Points on a hilly landscape, in no order, each with its height.
From any point a ball rolls to the lowest of the 6 points nearest to it. It stops when none of these is lower. Distance is the straight distance between rows; heights are no part of it.
zemin (h 0.94): [-27  19  -5   5   2 -21  10   4 -13  19  -7 -23  -6  29]
tufo (h 1.72): [  8 -25  16   2  -8   3  -5  -3   2  -7  -9  12  21   8]
baki (h 1.14): [  8 -33  20  -9  -6   5   1  -8  14  -7 -23  11  16  -2]
gosut (h 2.22): [ -7  15 -10  18   0  -4   6   0 -12  15  -6 -13 -14   8]
leg (h 2.02): [-17  25 -10 -17   7 -22   5  10  -6  17  11 -23 -19  18]
nida (h 6.20): [ 10 -14   9  11  -2  -3 -10  -3  -2  -7  11   7  16   7]
rebo (h 1.96): [ -8  24 -13 -24   7 -18   5   7 -11  16   9 -16 -27   6]
menom (h 1.32): [ 21 -33  23   2   2 -15  -6  -9   4  -1   5   2  11   1]
Gumer (h 2.00): [  0  19 -20 -20   8  -8  -6   1 -22   8  14  -2 -24 -13]
meni (h 1.20): [ 15 -46  17   0   5  -1   3 -12   9   0 -23  12   8 -12]
tota (h 1.31): [  2 -13  13  -6 -13  16  -1   0  15 -13 -14  11  21   6]
let (h 2.52): [-10  17  -1  16  -6  25  25  12  25  -4 -17  -7   3  -4]
bakel (h 1.30): [ 13 -31  21   3  -4  -7  -4  -9   3  -2  -8   9  20   6]
Temop (h 1.48): [-15   4   0  23 -12  17  21  16  43  -6 -13  13  16   3]
Kib (h 1.86): [  1  21 -11   9   4  -9   4  -3  -8  12  13 -11 -19  -2]
Verut (h 4.36): [  1   0 -15 -19  17 -13 -22   6 -35   4  31  18  -3 -20]
Bas (h 1.19): [ 19 -43  22   2   3  -7  -2 -10   5   2 -15   9  12  -6]
fum (h 1.88): [  1  21 -17 -12   6  -9  -2  -2 -11   9  15  -8 -24  -8]
zipen (h 1.23): [ 27 -42  20   4   9 -15  -4 -10   7   2  -3   2   5  -6]
resik (h 1.95): [ 20 -24  18  -1   2 -15 -13  -8   5  -5  16   1  10   4]
zusi (h 1.93): [ -5  10  -2   9  -8  30  11   7  17 -13 -14  -1   6   0]
liso (h 1.62): [ -9  18  -8  13   3 -14   7   1  -9  19  -3 -19 -16  12]
roke (h 1.25): [ -1   4   6   4 -12  24   7   8  30 -14 -11   8  18   1]
vib (h 3.69): [-12  18  -5   9  -2  19  17   3   2  -4 -26 -17  -7   4]
Sifir (h 4.91): [ 6  5 -2 20 -2  1 -9  0 -5 -2 17  3  2  1]
Las (h 3.47): [  0   5 -21 -18  11  -7 -17   5 -32   3  22  14 -12 -18]
nog (h 2.36): [ -3  14 -21 -22   8 -11  -7   3 -31   9  16   5 -20 -16]
rusu (h 0.66): [-18  20  -7   6   6 -20   9   4 -11  20  -4 -21 -13  21]
Ber (h 3.82): [ -6   6  -3  14  -7  25   5   3   1 -11 -14   2   5   1]
zozek (h 4.33): [ -2  -4   3  10 -11  20  -2   3   1 -13  -9   9  16   6]
vifa (h 0.91): [  4 -19  20  -9 -14   5   9  -4  43  -6 -18  12  20  -6]
Dap (h 4.50): [  5   7 -19 -18  20 -14 -11  13 -41  23  26  14  -9 -21]
Kuveb (h 3.24): [  5   7  -5 -10   3  -3 -17  -5  -8 -12  30   2  -5  -9]
kosim (h 3.96): [  3 -10   5   6  -9  16  -4   1   1 -12  -7  11  19   7]
dof (h 1.22): [  9 -39  21 -13  -2   6   6 -13  25  -4 -27  11   9 -15]
Dobu (h 2.33): [  4  13 -14 -13   5  -2 -14  -5 -15  -5  26   2 -14 -12]
redu (h 0.74): [  0   9  -9  24   0   4   0  -3 -12   4   4   0  -3   2]
Zezed (h 2.01): [  6  17 -12   1   4  -2  -7  -4  -7   1  22  -5 -16 -10]
zoru (h 1.61): [  0  -1   6   1 -11  24   2   5  17 -15 -13   7  16   4]
lodu (h 4.45): [ 15 -12  11  -4   3 -10 -17  -7   1 -13  25   0   6   3]
zeru (h 4.35): [  8   1   3 -10   4  -6 -18  -6  -5 -15  29   2   0  -5]
Fomun (h 1.06): [  3 -18  19 -11 -13   9   4  -2  28 -12 -19  10  20   0]
boz (h 2.58): [ 4 13 -7 18  2 -1 -5 -4 -6  3 18 -3 -8 -2]
nes (h 1.05): [ -1 -11  18   1 -16   5  12   1  49  -4 -14  14  22  -3]
Sefod (h 3.50): [-12  14  -9  17  -3   7   9  -1 -13   7 -20 -13 -11   6]
Puvel (h 1.60): [-29  26  -5  -3   6 -24   9  10  -8  19   5 -24  -7  31]
Gat (h 3.80): [  0   0 -15 -18  11  -8 -23   0 -26  -9  28  14  -5 -15]
serir (h 2.95): [-17  17  -6   8  -2   8  14   0 -10   4 -26 -19 -11   8]
tib (h 7.03): [-1  1 -3 19 -5 13 -3  0 -7 -5 -2  6 11  5]
Safir (h 1.16): [ -5   2   7   8 -14  18  11  10  43 -10  -9  11  20   1]
rulu (h 2.54): [ -8  15  -3  11  -5  27  18   8  16  -8 -19  -8   1  -3]
luzak (h 4.00): [  4  -1  -5 -18   7  -7 -22  -4 -14 -16  29   7  -5  -9]
teda (h 1.73): [ -5  23 -10  -2   6 -16   5   1  -5  17   9 -17 -22   5]
lamiv (h 2.03): [ -5  23 -16 -27   7 -14   0   5 -17  15   9  -9 -27  -2]
biti (h 1.29): [ 21 -52  17   6  11  -2   0 -11   8   3 -19  11   4 -16]
lise (h 1.08): [-20  16  -4   7  -1   1  15   0 -12   8 -26 -22  -9  19]

For each start below, name the point where the ball stops.
rulu: vifa
biti: vifa
fum: rusu
resik: vifa
zoru: vifa
lamiv: rusu
rebo: rusu
zeru: rusu

Two balls start at each pair of points below. Name the first point that both come to, or write -.
Temop and tota: vifa
bakel and menom: baki
Dap and Kuveb: rusu
lodu and meni: baki
tufo and zozek: Fomun
